A landscape with many valleys, sampled at points; each row gives a point and its height.
From any point a ball rolls to the lowest of the 2 points nearest to it. It stops when none of these is lower. Distance is the straight distance between rows; heights are no part of it.
dip: [ 99 184  91 163 138 104 143 123  99  73 122  84  91 120 132 154 125 178
  85 134 114  71 142 142]  (h 423)
Ladu: [132 168 118 143 164 142 158 149 157 171 144  90 188 123 138 169 148  78
 113 152 127 179  89 166]  (h 492)
Vukod: [ 96 103 180 100 100 183 122 103 112 151  96 166 132  82  88 103 164  97
 170 124 152 174 172 126]  (h 420)
Fanul: [149 126 125 118 117 104 124 115  83 118 102 178  80 179 119 118 140 188
 147 175 140 146 154 121]  (h 179)
Borir: [124 129 116  85 198 134 158 150 137  69 108 108 146 142 189 130 115 184
 127 141 108 146  77 109]  (h 598)
Ribep: [ 86 130 191 105 136 164  88 124 145 137  65 116 123 147 110 108 139 165
 146 132 133 172 140  94]  (h 470)
ravul: [120 122 118  98 148 137 107 142 132  82  99 110 125 124 113  97 147 119
 150  83 113 137 152 101]  (h 699)
Lolov: [111  58 137 112 141 192  76 102 142 105  93 104 130 104  99 110 188 133
 130 130 117 133 196 112]  (h 777)
Lil: [118 129 129 158  97 115 141 125 156 159 130 123 136 152  96 127 184 145
  72 166 124 135 118 151]  (h 425)
Gev: [143 108 139  86 200 187 101 136 119 138 127 108 138 151 183 113 105 131
 159 123 137 157  71 115]  (h 494)
gino: [140 167 129 158  99 137 159 139  74  93 140  94 104 106 138  48 141 136
 173 133 166 149  97 138]  (h 431)
kamo: [148 130 154 172  77 118 156 116 112 162 116 123 120 134 143 103 103 145
  73 151 113 114 130 124]  (h 186)
ruv: [185 118 152 135 104 107 126 124 143 162 108 118 160 133 141 152 107 178
 115  93  93 135 108 100]  (h 140)
sakod: [111 135 133  97 163 162  87 148 120  99  88 118 122 160 120  55  88  85
 126 137 161 143  97 129]  (h 445)
Gane: [105 145 116 155  80 131 161 136 108 196 142 123 127 129 123  51 124 151
 170 123 129 149 128 132]  (h 659)
kevim: [ 85 123 187  97 118 205  98  98 112 124 100 140 129 112 117 104 154 145
 187 107 146 187 147  96]  (h 441)
bodut: [121 123 124 102 151 129 138 109 129 125 109 153 127 149 188 145  73 201
  99 128  58 100 128 101]  (h 231)
siper: [ 79 153 130 117 163 138 110 103 135 184 120 173 161 126 112 142 157 122
 164 140 113 183 156 116]  (h 637)
zugag: [128 126 100 122 118 149 102 110  93 163 122 161 112 162 119  73 149 181
 198 132 141 175 155 130]  (h 649)
zive: [138 172 167 132 126 162 171 139 116 155 150  92 165  86 150 127 127  57
 154 116 125 136 106 154]  (h 533)
mibaf: [ 75 180 130 137 147 145  95 101 149 187 104 153 152 162 142  95  96 175
 162 121  96 143 151  96]  (h 453)
lupib: [123 181  94 127 119 106 158 138 101 137 145  43 134 143 166 179 105 147
 151 139 156  97  78 190]  (h 318)
Vikug: [104 152  83 189 106  94 118 112 152 142 171 162 106  89 106 108  88 116
  91  93 101  42 128 146]  (h 709)
muma: [167 111 175  44 161 129 140 156 115 137 124 131  93 131 117 166 131 135
 135  87 168 146  95 110]  (h 692)
vumip: [130 114 108 123 119 155  78 115 103 142  77 128 134 163 110  49 154 153
 212 141 136 157 160 113]  (h 644)
zezi: [137 177 139 148 122 143 136 154  80  75 143  63 117 109 140  79 104  84
 158 128 168 107 112 144]  (h 454)
fodol: [121 189 110 107 131 133 137 159  99  46 138 102 134 129 138 105 107  90
 134 124 158 108  89 124]  (h 474)
magad: [ 90 139 114 141 125 159  91 109 142 189 151 165 151 139 127 104 108  94
 181 111 101  93 161 118]  (h 476)
les: [131 140 111 133 123 158 167 130  86  99 157 114 111 156 168 120 149 137
 138 159 129 114 113 147]  (h 264)
ril: [113 118 135 125 140 122  68 136 143 129 104 122 129 168 115  65  62 111
 113 117 145 101 115 112]  (h 424)
razem: [116 156 176 145  93 120 116 115 148 163 164 163 136 114 131 128 105  64
  96  99  96  85 130 140]  (h 496)
kudok: [113 163 114 134 118 120 124 117  97 182 116 165 121 163 142  38 127 164
 171 160 130 155 137 128]  (h 654)
puni: [106  89 131 106 168 144  70 112  89  64  97 203  84 175 158 116  90 177
 165 164 135 128  82 142]  (h 123)
lezep: [140 150 152 138 104 105 138 134 105  98 115 145  98  74  83  82  98 103
 124  85 141 121 155 110]  (h 252)
Fet: [180 127 134  98 101  87 144 138  91  66 124 110 114 110 124 148  92 140
 130  71 123  64 160  90]  (h 735)
salar: [112 142  93  76 153 103  87 147 173 121 102 155 164 166 117 184 112 140
 104  96 134 174 110 104]  (h 594)
guz: [146 196 176 134 130 159 152 146 114 143 130 125 157 106 152 113  98  51
 102 132  97 119 116 119]  (h 553)
Lalok: [115 129 116 154  98 101  86 115 173 133 113 140 118 141 120  83  73 151
  53 105 101  83 101 123]  (h 430)
roz: [130 156 123 124 114  98 129 158 150 172 145 108 164 163 130 166  76 117
 120 135 184 133  60 164]  (h 364)
pame: [138  84 125 140 116 140 145 148 132  99 170  87 103 103 105 116 161  89
 152 145 172  84 159 167]  (h 297)
tar: [134 115 152 138 120 137 149 119 119 159 118 116 108 173 152  89 116 162
  85 194 123  93 120 133]  (h 141)
nivel: [139 153 121 137 132 141 138 113  98 113 129 197 107 140 117 137 142 115
  81 181  89  95 178 123]  (h 345)
godap: [103 104 124 181  80 106 126 125 176 150 142 100 129 118  93 118 187  96
  98 151 123 137 103 167]  (h 446)
fas: [157 130  89 130 115  82 119 109 163  88 137 146 187 115 139 192 128 121
  94 101  49 101 128 112]  (h 353)
nebo: [192 101 131 151  95  93 141 124 140 127 127  77 168 130 124 174 141 154
 125 118  95 145 114 127]  (h 215)
kiga: [ 99 121 171 132 139 160  76 105 145 153  72 122 136 155 116  79 134 148
 124 173 101 162 158 123]  (h 493)
nebif: [132 143 138  88 174 139 135 140 106  89  93 135 143 169 157  99  68  85
 118 162 173 158  78 125]  (h 465)
Kotu: [153 110 149  90 137 118 139 117  90 159  98 152  90 173 153 136 125 207
 147 160 150 170 145 107]  (h 210)
Vaf: [151  73 113 106 159 164 117 136 147 138 109  94 128 169 147 131 146 179
 140 118 104 138 148  97]  (h 701)
lumim: [117 144 128 175  70 115 156 125 126 180 167 100 118 143 121 120 135  92
 151 178 161  91 127 187]  (h 205)
fep: [130 165  98 139 144 140 143 127  76 113 151  73 117 154 172 177 125 150
 148 185 143 103  96 166]  (h 291)
rak: [104 112 111 158 124  96 113 105 146 135  92 158  81  94  90 101 139 189
  74  73 102 118 156  79]  (h 277)
Buna: [100 138 143  83 169  90 156 156 156  76 108 123 131 127 146 130 131 177
  94 118 125 143  86 108]  (h 628)
zor: [131  47  82 125 126 136 113 116 151 118 126 136 129  88 107 126 153 128
 197  73 128 138 206 107]  (h 793)
vid: [106 131  92 111 146 143 115 165 118  51 169 119 122 141 148 106  95  92
 111  99 168 102  88 125]  (h 491)
lin: [124 134 127 105 110 112  70 119 142 173 104 149 122 163 114 103  85 139
 130 121 126 102 123 122]  (h 405)
Nito: [ 97  57 130 101 162 144  85 129 121  95  97 120  97 183 155  94 104 152
 136 153 153 108 101 110]  (h 35)
tobag: [133 116 173 137  96 148 163 150  92  88 121 109  89  76 109  65 128 100
  96  99 126  93 152 109]  (h 194)
gul: [165 111 142 179  92  76  86 127 151 114 114 117 104 121  67 107 149 122
  67 126 137 119 112 152]  (h 481)
fer: [134 140 178  87 178 153 177 128  98  69 124 146 107 140 171 138 128 136
  66 173 112 114  96 131]  (h 188)
tir: [149 131  99 107 168 146 122 144 169 177 133 125 175 133 125 205 133  90
 121 150 129 167 109 140]  (h 468)
lepal: [108 124 159  78 165 194  54 113 134 143 135 169 121 196 128 160  95 113
 138 163 148 107 120 120]  (h 401)
Vosor: [ 77 136 110 110 159 151 118 120 152 127 131 148 136 145 131 119 149 130
  79 144  84 132 118 118]  (h 569)
rudu: [165  86 153  85 180 203 110 118  92 127 122 122 124 105 127 129 162  91
 200 126 165 170 142 140]  (h 378)
suro: [151 188  85 139 120  97 123 133 108  93 102  90 131 138 146  97  62 160
 135 141 154 106 110 127]  (h 391)
tafu: [146  84 116 106 155 153 119 118  85  96  73 127 108 171 150  81 156 160
 136 200 131 158 139 130]  (h 627)
lik: [162 101 163 139 113 146 168 121  97 163 148 169 105  97 142 179 123  90
 126 135 121 114 176 117]  (h 286)
mepok: [153 110 124  96 192 165  63 109 177 158 102 100 159 178 162 165  88 152
 128 141 130 127 118 119]  (h 359)
Pati: [125 145  77 156 112 147 132 139  95 101 161 120 103 131 147  85 137 123
 150 146 135  77 125 147]  (h 241)
zol: [106 148  98 112 117  81 129 166 159 113 156 130 155 110 102 186 126  82
 124 108 175 127 108 149]  (h 653)
Setip: [102 131 121 135 122 143 101 134 152 172 172 163 132 122 105 107  97  63
 123 133 118  82 129 134]  (h 485)
zipe: [130 161 104 160 108 132 153 129  87 138 139  96 133 143 119 109 153 112
 178 195 171 133 122 181]  (h 180)
Lerod: [149 147 144 217  78  51 104  97 146  95 124  91 122  75  92 148 151  95
 128 112 146 158 103 186]  (h 599)
mugam: [126 114 176  91 155 120 141 134  96 134 109 139 101 152 165 101  70 169
 180 122 130 139  84 110]  (h 272)
Zak: [114 140  99 107 151 150 171 139 152 161 183 129 145 107 174 168 109 136
 149  83 117  75 109 119]  (h 228)
tonab: [150  74 155 176  67 118 127 108 148 207 141 135 143 109 108 111 147 102
 131 120 124 150 136 147]  (h 814)
vit: [ 61 134 102 115 138 114 109 164 132  88 158 160 123 146  91 119 145 103
  71 121 210 146  88 151]  (h 522)
ruro: [129 151 205  98 144 153 168 112 109 123 110 185 117 125 123 110 118  82
  83 154 114 141 132 112]  (h 285)
gekug: [122 136  86 204 114 122 112 136 160 126 138  74 136 112 113  87 135 104
 105 129 108  87 130 140]  (h 488)
ner: [101 165  76  82 162 139 128 137 132 113 150 162 162 147 133 167 143 127
 190 108 117 142 135 122]  (h 619)
mikup: [140  80 169 101 171 180 156 157 133 199 179 120 118 100 141 144 169 144
 140  98 172 149  98 139]  (h 340)
mazo: [157  90 122 116 159 176 117 119 101  85 109 141  94 164 133  89 169 112
 119 196 118 130 160 136]  (h 617)
vede: [127 123 147 159  68  85 167 138 113 152 144 152 128  66 110 159 121 155
 145  83 137 153 151 112]  (h 336)
gobam: [111  49 163  91 179 156  74 119 105  76 104 155 103 178 161 124  99 156
 152 189 134 122  78 125]  (h 86)
kavit: [138 123 169  94 119 116 117 121 171 163 129 154 150 142 118 202 114 111
  82 103 100 117 103 121]  (h 523)
talok: [121 167 112 176  89 135 186 129  96 206 167 127 137 100 166  98 117 141
 176 138 110 136 150 111]  (h 665)
povek: [135  94 172  94 143 121 142 106 122 128  98 149 104 138 160 121 104 199
  81 131  96 118 152  70]  (h 167)
Vapu: [118  98 104 100 174 204 132 134 107  94 126 145 132 153 148 101 177  88
 127 178 106 137 140 141]  (h 608)
Mave: [ 59 170 101 107 154 152  93 119 144 134 143 185 148 131 110 143 171 134
 184 122 131 172 152 111]  (h 629)
bitub: [145 147 113 160  79  81  96 140 160 110 129  98 172  96  89 126 111  68
 139  92 161 154  89 156]  (h 630)
vobe: [142  83 142 102 190 145  91 106 176 166  95 129 153 160 174 166  89 174
  79 147  74 103 110 107]  (h 324)
vuvo: [129 143 126 171 102 135 207 151  99 162 167 106 140  89 149 140 136 122
 179 122 133 130 144 132]  (h 674)
nazu: [101 151 117 163 106 115 162 135 120 116 147  80 117 126 154 121 135 203
  69 111 117  81 120 124]  (h 460)
gutes: [172 179  82 173 106 105 131 123 118  86 118 123 155 121 118 154 150  97
 139 172 106 131 168 158]  (h 730)
laki: [143 133 174 177  43 115 160 109  93 164 138 144 102  85 122 125 112 114
  85 124 119 111 163 124]  (h 225)
pefun: [101 127 122  85 189 118  58 121 102  52  92 196  86 151 138  93  89 172
 116 147 142 112 109 115]  (h 162)
Vugag: [128 116 128  86 184 153 129 148 135 165 141 107 124 136 178 118 133 172
 166  70 128 154  89 105]  (h 515)
Liku: [141  80 141  57 157 172 122 139 116 104 142 129 101 133 109 136 172 104
 162 133 177 139 115 150]  (h 351)
vesut: [ 80 154  85 184 107 108 172 126 116 101 148 114 128 102 116 113 188 158
 137 143 120 138 152 132]  (h 520)
Nur: [132 130 128  70 189 158 104 146 115 112 129 145 134 177 173 130  87 116
 154 148 166 152  71 136]  (h 480)
nifid: [145 100 102 110 151 145 120 125 119  93  94 106 125 148 140  98 164 177
 146 105  93 164 154  93]  (h 713)
mog: [113 115 141 101 118  97 144 147 168 130 152 133 133 101  93 164 155  86
 120  94 149 147 124 136]  (h 666)
muziv: [143  86 177 113 117 136 161 123  79 116 103 101  96 134 170  72  96 170
 149 148 146 163  99 112]  (h 314)
Livur: [107 114 106 218  88  97 105 140 181 169 146  84 136 103  92  76 147 118
  99 120 127 111 101 164]  (h 467)
sasis: [168 146 120 165  98 109 158 119 114  82  84  81 162  87 121 152 165  84
 135 165 118 163 182 145]  (h 716)
rikof: [134 119 156 124 105 117  98  85 130 201  94 156 126 170 122 126  76 173
 165 108  99 120 162 101]  (h 422)
rogo: [117 157  87 154  97  87 100 148 152 104 165 123 172  98 100 164  85  41
 124 106 164 140 108 153]  (h 642)
bovof: [189 115  87 119 125 105  86 121 129 127 122 128 160 138 116 130 104 104
 155 104  84 109 157 106]  (h 747)
peser: [166 111 209 111 108 137 157 126 116 203 124 140 106 105 135 169 108 133
  87 116 123 142 118 119]  (h 352)
kub: [191 140 141 125 112 100 174 143  99 127 135  65 149  88 104 185 125 106
 176 114 155 177 118 149]  (h 417)
maro: [ 80 165 122 176  99  84 161 140 126 116 156 141 127  67 103  94 112 125
 170  97 151 118 139 138]  (h 694)
mefi: [120 118 122 197  76  89  97 102 174 139 188 115 149 117 120 136 108  72
  91 133 126  65 101 172]  (h 719)
Keru: [180 120 120 138 111  82 143 152 153  93 123  47 167 108 112 209 142  93
 160 105 143 165 102 167]  (h 357)
nubug: [140  75 146 158  72 132 145 142 124 189 132 106 113 140 104  93 171 135
 129 132 148 138 156 127]  (h 819)
vozi: [130 182 115 130 120  99 146 156  96  92 102  40 131 147 157 129  91 149
 161 139 162 103  97 148]  (h 355)
Levaf: [169 113 156  52 143 116 176 141 118  84 143 139 104 124 127 187 129 139
 119 101 151 107 133 104]  (h 708)
Fibu: [154 125 127 154 100 120 144 126 115 103 111 125 162  88 109 129 156 105
 110 116 103 170 159 122]  (h 700)
sezig: [139 163 145 141 178 172 182 150 125 181 170 107 149  89 152 147 160  81
 147 140 135 159  90 163]  (h 514)
tovaz: [134  73 127 104 122 135 121 134 143 173  97 103 125 153 125 158 166 189
 108 116 114 155 148  99]  (h 686)
rikiz: [155  63  93  89 150 158 138 145 115  83 167 111 114 123 124 122 171  95
 174 136 161 104 137 133]  (h 327)
magar: [128 115  98 205 105  90  80 109 165 107 189 138 108 112 108 130  91  74
 100 114 118  49 123 148]  (h 714)
Mede: [140 119 157 107 151  89 121 124 126  99  82 153 103 153 122 104  90 160
  77 140 120 124 118 103]  (h 73)
liri: [155  91 132 162  67  83 109 116 161 180 162 138 144 116 107 107 109  81
 174 110 145 115 134 151]  (h 809)
rezu: [143 109 112 150 114  85  98 126 159 114 105 123  77 143  93  99 115 145
  45 123 129  71 130 125]  (h 455)
faz: [101 157 145  83 158 135  89 134 134 133  91 171 140 175 105 144 124  77
 139 162 172 188 113 136]  (h 432)
ligut: [117  31 149 142  83 161 130 112 130 155 142 150 107  61 118 115 140  97
 157 110 162 137 207 128]  (h 834)
novu: [122 145  81 134 133 102 102 133 114 102 128 179  76 158  99 100 168 171
 153 164 152 121 126 141]  (h 145)
Luk: [132 159  99 141 126 123 153 128  86  80 160 164 102 113 117 157 141 116
 110 173 110  78 196 127]  (h 365)
gurad: [135  86 116 103 157 164  58 124 155 121 121 107 130 152 116 165 123 125
 168 127 117  86 167 106]  (h 760)
gofud: [130 118 166  95 152 196 144 118  95 152 113 150 129 110 118 117 156  82
 174 141 132 168 152 129]  (h 402)
zese: [172 123 120  87 134 110 125 134 123  76 143 142 102 122 108 171 100 106
 136  75 123  90 150 111]  (h 723)
Zozi: [143 127 103  95 221 147 166 134 139 126 121 119 146 135 200 154 125 200
 116 119  82 142 106 106]  (h 570)
kani: [181 107 184 155  77  94 172 128 107 144 127  93 132  81 116 177 136  88
 142 106 151 149 127 145]  (h 407)
tuvek: [179 106 155 145  81  59  93 113 158  86 134  87 133 115  88 152 141 110
  75 130 142 129  93 159]  (h 504)
bele: [130 139 128  80 158 108  89 128 108  77  87 164  76 157  90 115 102 149
 117 149 162 128 129 114]  (h 156)
paf: [154 130 169 140  63 127 177 119  84 137 137 188  92  64 143 173 116 101
 105 123 119 113 190 102]  (h 258)
mizo: [143  63  73 161  83  99 133 136 165 136 139 125 141  79 135 120 148 143
 203  77 130 131 183 109]  (h 799)
lelug: [113  87 149  96 151 215  55 108 135 106 124 112 130 153 117 134 153 139
 162 140 134 116 166 122]  (h 768)
besef: [124 165 147 112 156 138 186 108 100 103 117 107 130 158 178 175 104 144
  75 197  97  99 102 150]  (h 113)
Bek: [ 93 191  90 191  84  82 140 132 122 134 164 130 127  86 114 101  84 132
 137 100 106  63 134 124]  (h 703)
Noke: [162 165 136 122 113 100 141 112 132 157  78 130 173 141 159 140  92 167
 113 106  59 176 132 100]  (h 206)
bobat: [131  38 167 121  93 167 163 122 121 190 132 122 116  85 125 125 163 122
 120 124 156 157 168 127]  (h 827)
raso: [101 145 124 106 115 104 104 132 160 200 124 133 145 165 102 138 121 119
 118 149 162 153  87 157]  (h 385)
Lani: [109 159  83 118 118  83 130 108 133 117 145 184  92 134  98 115 143 197
 149 118 143 113 128 132]  (h 174)
zepar: [183 129 126  78 214 144 135 144 121 145 123 121 133 132 176 159 111 205
 163  69 106 163 119  98]  (h 540)
Sar: [ 50 157  90 123 133 116  95 150 171 135 137 143 143 153 104 106 117 123
  85 104 179 142  85 139]  (h 536)
non: [112  78 153 108 139 146 158 133 152 176 176 112 120 131 112 133 184 148
 144 124 172 146 118 137]  (h 307)
keto: [139 108 136 115 139 139 140 107 138 163 101 146 146 146 152 165 170 177
  83 142 106 164 167  93]  (h 673)
mez: [ 91 149 113 171 105 118 182 142 120 109 150  75 114  91 118 143 194 131
 154 141 160 146 148 162]  (h 541)
luf: [129 123 191 104 176 169 164 149 124 189 164 145  96  86 156 139 152 157
 100 105 145 163 108 125]  (h 373)
Rasim: [132 169 140 198  78  69 142 113  97 123 100  90 128 100  95 155 157 109
 129 146 159 155 127 181]  (h 580)
migam: [138 159  58 155 144 109 133 138 118  82 114 128 107 169 117  96 148 163
 118 194 171 144 116 150]  (h 101)
Fope: [144  51 134 150  91 109 144 131 158 115 158 120  87 101  98 147 163  87
 142 135 153  94 174 163]  (h 326)
mukal: [138 108 131 153 114 150 175 123 135 191 189 114 116 130 142 152 159  91
 143 172 157  94 126 161]  (h 226)
Nol: [119 118 145 113 128 114 139 131 160 185 128 141 125 183 113 153 157 155
  76 172 140 130  96 148]  (h 404)
koba: [ 90 151 130 167 110  78 124 115 145 134 138 179 105  83  91 122 134 171
  73  84 100 107 150 106]  (h 242)
rek: [162 132 151  53 165  94 158 140 140 111 122 115 115 149 142 167 117 182
 148  90 160 171  87  99]  (h 672)
meb: [124 107 141 101 127 126 120 128 156 127  95 125 162 109  93 146 155 117
 134  93 116 153 138 121]  (h 682)
mek: [133 105 107 158 121 155 135 146  97  71 157 125  71  56 112  65 146 111
 119  86 127  74 147  94]  (h 131)
libub: [104 115 104 148 127 135 175 117 157 160 178 150 134 130 134 152 172 102
 131 170 120 117 140 152]  (h 248)
Guvig: [148 172  86 150 108 100 140 144 133 155 151  94 155 148 144 162  84 111
 157 124 170 104  98 163]  (h 344)
Fav: [139 110  66  99 135 140 124 171 117  59 158 103 127 111 108 108 164  81
 163 106 186 126 120 130]  (h 350)
Nuz: [162 122 148  92 127  97 137 137 169 131 107 111 149 153 111 198 137 140
  70 116 127 148  83 139]  (h 547)
dapi: [147 180 113 131 120 114  95 127 136  85 121 112 190 112 127 111  97  68
  88 100  85 123 102 128]  (h 325)
debok: [102 133  93 174 128 151 165 124  75  64 162 137  60  72 108  78 173 137
 121 119 130 109 157 125]  (h 176)
Fizu: [143 138 139 162 151 137 180 126 152 188 163  98 155 125 162 192 152 142
  90 126  93 103 113 154]  (h 111)
lusen: [112 166  77 182 139 122 139 128  82  69 147 117  70 102 126  64 138 143
 124 136 137  94 129 115]  (h 212)
mukav: [154 154 113 112 138  87 124 131 132  76 104 123 131 154 135  93  17 167
 121 140 142 101  93 120]  (h 421)
tufik: [136 149 159 140 141 181 155 141  90 136 116 136 167 119 154  76 113  64
 119 144  82 103 133 114]  (h 567)
zop: [ 91 124 104 127 134 130 113 179 109  67 158 107 103 134 107  98 127 109
 116 114 214 122  66 152]  (h 507)
zuga: [128 141 137 187  78  46 109 128 163 104 168 116 117  71  84 139 125  88
 143  94 166 134 107 156]  (h 615)
tem: [126  99 182 102 145 136 155 146  98  76 100 112  97 142 146  64 145 156
 134 137 148 171  85 118]  (h 358)
nipi: [105 110  71 126 146 136 127 151 147  64 133 118 128  72  70  89 147  81
 158  98 170 133 143 137]  (h 377)
morep: [134 119 172  94 159 129 135 105  94 181 102 176  97 162 179 126  79 210
 159 145 135 151 111 103]  (h 240)
vukon: [161  90 174 106  92 115 156 121 137 171 153 145 103 123 107 174 147 116
 121 135 134 111 132 123]  (h 317)
moteg: [100 169 122 168  91 114 197 139 106 117 165 143 145  60 140 139 136 121
 182 119 144 149 173 138]  (h 684)
Siz: [108 185  79 165 124 116 139 109  99  63 147 143 130 108 136 153 132 140
  89 152  72  73 159 147]  (h 388)
Rif: [135  70 152 147  95 102 128 106 165 152 163 171 100 113  94 160 153  97
 117 149 133 108 155 158]  (h 341)
vusas: [134 138 169 107 129 144 146 112  82 124 110 198 100 125 115 149 160 100
  99 179 132 124 164 125]  (h 320)
mabo: [107 111 162 134 147 149 110 107 167 196 110 152 142 140 130 196 165 145
  91 139  91 159 148 121]  (h 660)
lupab: [ 84 158 109  94 186 175 107 120 140  90 113 167 150 140 146 127 134 112
 118 132  96 128 124 115]  (h 583)
Bisu: [ 96 112 133  84 171 170  50 126 155 138 123 114 147 185 155 150  54 129
 137 134 173 114 114 105]  (h 384)
tupom: [113 160 144 126 117 120  83  92 127 159  86 160 144 153 136 125  81 185
 154 100  73 142 167  74]  (h 436)
Doz: [109 125 127  79 169 191 103 119 106  75 116 154 117 136 139 112 158  61
 115 137 112 123 143  98]  (h 597)
lal: [105  96 150 134 102 127  95 122 127 132  94 145  89 125  94  86 131 174
 108  88 125 149 172  85]  (h 316)
liren: [150 183 110 171 113 105  68 111 148 120 100 116 182 116 112  82  94  91
 100 115  64 153 117 124]  (h 294)
vusub: [160 119 137 143 102  70 110 125 142  88 145  67 158 122 115 216 152 128
 116 122 119 127  90 154]  (h 288)
kotib: [141 160  77 161 125 111 138 140 118 108 127  78 131 163 120 106 160 137
 149 203 138 153 118 166]  (h 147)
laro: [ 89 146 132 149 129 181 101 110 131 208 127 129 149 148 138  93 120 147
 192 132  90 138 155  97]  (h 466)
sez: [156 181 105 124 117 104 137 135 137  94 125 130 170  86 130 153 113  99
 116  76  71 103 139 116]  (h 315)
solir: [121 107 123 108 161 131 116 131 136 110 127 128  98 194 159  98  91 150
  86 181 153 105 100 142]  (h 91)
nuda: [ 82 203  92 157 114  87 144 106 140 129 143 194 103 105  96 107 125 162
 100 115 131 109 132 124]  (h 207)
bolo: [122  88 127 120 146 160  69 119 107 108  70 118 105 178 118  56 139 139
 172 172 154 167 141 132]  (h 636)
Feda: [117 144  55  83 154 121  99 135 161 115 132 154 170 158 127 159 115 112
 152 137 152 140 136 106]  (h 609)
nake: [126 125 116  87 147  72 108 129 192  97  90 141 156 164 108 177 124 157
  67 124 118 141 102 124]  (h 574)
girev: [144 137 120  89 148 134 104 137 149 151  92 154 165 170  91 173 148  90
 142 159 141 186 125 135]  (h 448)
Veg: [152 153 131 137 118 115 115 121 150 139  72 118 176 138 140  90  86 129
 110 101  47 151 131  99]  (h 253)
fise: [183  91  92 107 149 158  69 112 144 155 103 122 152 167 132 149 115 108
 166 121  97 116 167 108]  (h 753)
sur: [129 140 144 122 130 156 184 149  76  69 102 119 108 117 131  61 164 135
 140 140 153 179 113 143]  (h 400)
meri: [132 163 146 162 131 127 168 118 131 138 151  98 158 114 157 180 151 107
  77 135  68 116  95 140]  (h 80)
vol: [126 139 202  97 168 160 150 130 116 192 138 172 106 113 160 148 114 140
  98 112 115 151 139 107]  (h 386)
lud: [105 146 141  89 141  88 169 148 132 128 120 138 125 144 123 138 135 179
 135 110 147 165  90 116]  (h 652)
sobof: [126 181  99 130 133 118 146 142 156 125 157 105 177 106 153 168  98 111
 138  83  97  89 100 128]  (h 271)
zil: [159 125 156 148  78 115 166 150  98 125 133 135 127  58 110 100 115 124
 174  91 161 154 168 115]  (h 298)
Rusol: [135 122 173 132 160 167 111 100 135 210 122 150 157 119 128 171 151 104
 131 129 101 192 153 125]  (h 648)
Navi: [ 80 143 147  80 166 187  70 129 127 103 128 181 140 163 121 165 112  88
 133 128 172 155 110 134]  (h 415)
zet: [115 113  80 175 125 128 121 148 128  96 163  83  93 117 110 100 125  94
 145 141 156  77 126 149]  (h 265)
dofos: [134 167 160 161 133 144 178 115  89 126 106  83 130 127 181 175 146 139
  96 154  90 122 122 145]  (h 172)
Vib: [135  91  80 151 101 105 110 133 161 185 147 114 149 129 112 110 129 130
 203  91 124 133 143 137]  (h 805)
taz: [ 99 135 115 105 189 128 122 119 163 129  97 141 169 169 181 133  75 172
  99 139  52 107 101 100]  (h 276)
Biru: [109 144 118 133 110 128 112 128 165 144 140 132 160 159 144 120  73 123
  51 133  70  75  99 141]  (h 408)
Gize: [157 124  78 128 127 117 112 122 166 132 127 131 172 151 136 155 105 151
  88 123  69  77 120 121]  (h 383)
Birod: [ 43 138 101 118 160 130  90 129 180 133 111 135 141 161 119 108 142 155
  84 110 130 141 105 119]  (h 552)
dor: [ 99 109 108 155  97 123 170 141 127 125 136 121 107 103 127 100 159 159
 119  88 135 125 154 112]  (h 497)
Muper: [136 133 171  93 175 158 161 131  98  92 101 153 116 134 152 102 107  86
  95 191 112 121 130 113]  (h 243)
turum: [ 91  85 126 112 132 150 178 128 154 144 184 148  97 139 119 145 208 128
 121 134 144 120 130 153]  (h 275)
gata: [127 107 178 131 100 116 102 109 160 189 169 160 138 116 130 159 116  89
  93  79  80  88  91 131]  (h 506)
gora: [104 119 133 144 134 146 163 133 165 173 181  99 153 115 163 158 136 137
 109  83  81  61 114 118]  (h 183)
vilet: [175 136  59 180 104 102 108 115 136  96 141 128 169 107 128 143 129  89
 147 131  76 114 171 127]  (h 739)
Nizo: [ 89 140 126 196  80  75 163 116  81 118 127  82  89  81 126 152 161 111
 146 136 153 134 177 181]  (h 562)
zez: [145 122 166 125 138 150  76 105 151 201  76 115 162 173 129 107 123 115
 126 141  77 157 140 116]  (h 508)
rizuk: [116  51 102 120 127 166 102 123 128  90 114 120 139  75 112 115 178 124
 144  90 112 128 205 119]  (h 786)
vuge: [192 128 131 128  65  98 145 133  83  96 124 141  80 106 125 145  91 162
 111  98 114  80 168  81]  (h 746)
bem: [144 136 168 169  54  94 183 120  76 152 147 106 121  57 140 188 122 126
 131 100 149 159 136 127]  (h 369)

Call two points neighbours if one is among the 2 nearest of the other. Go from one point of each pair to the other, from neighbour to neighbour, staying as low as possible. Name the highest point that can't be avoided.
novu and mek -> vol
Pati and Nito -> Rif
besef and Mede -> kub
ruv and meri -> dapi
Nito and Mede -> pefun
besef and meri -> dofos

Where does a ball stop that starts at each point below?
gul -> meri
siper -> lin
godap -> Pati
Levaf -> lin
sezig -> Mede
nazu -> besef
luf -> migam

For each start below, name every point that the ball comes to, in order.
Vaf -> tovaz > keto > mabo > Rusol > siper > Mave > ner > Feda > salar > nake > Nuz > kavit > gata > razem > Setip > magad > laro > mibaf > tupom > rikof > lin
Fet -> zese > Levaf > muma > rek > lud > Buna > Borir > Zozi > zepar > Vugag > Gev > Nur > nebif > sakod > ril > lin
guz -> zive > sezig > Ladu > tir > girev > faz > Navi > lepal > Bisu > mepok > vobe > taz > bodut > povek > Mede
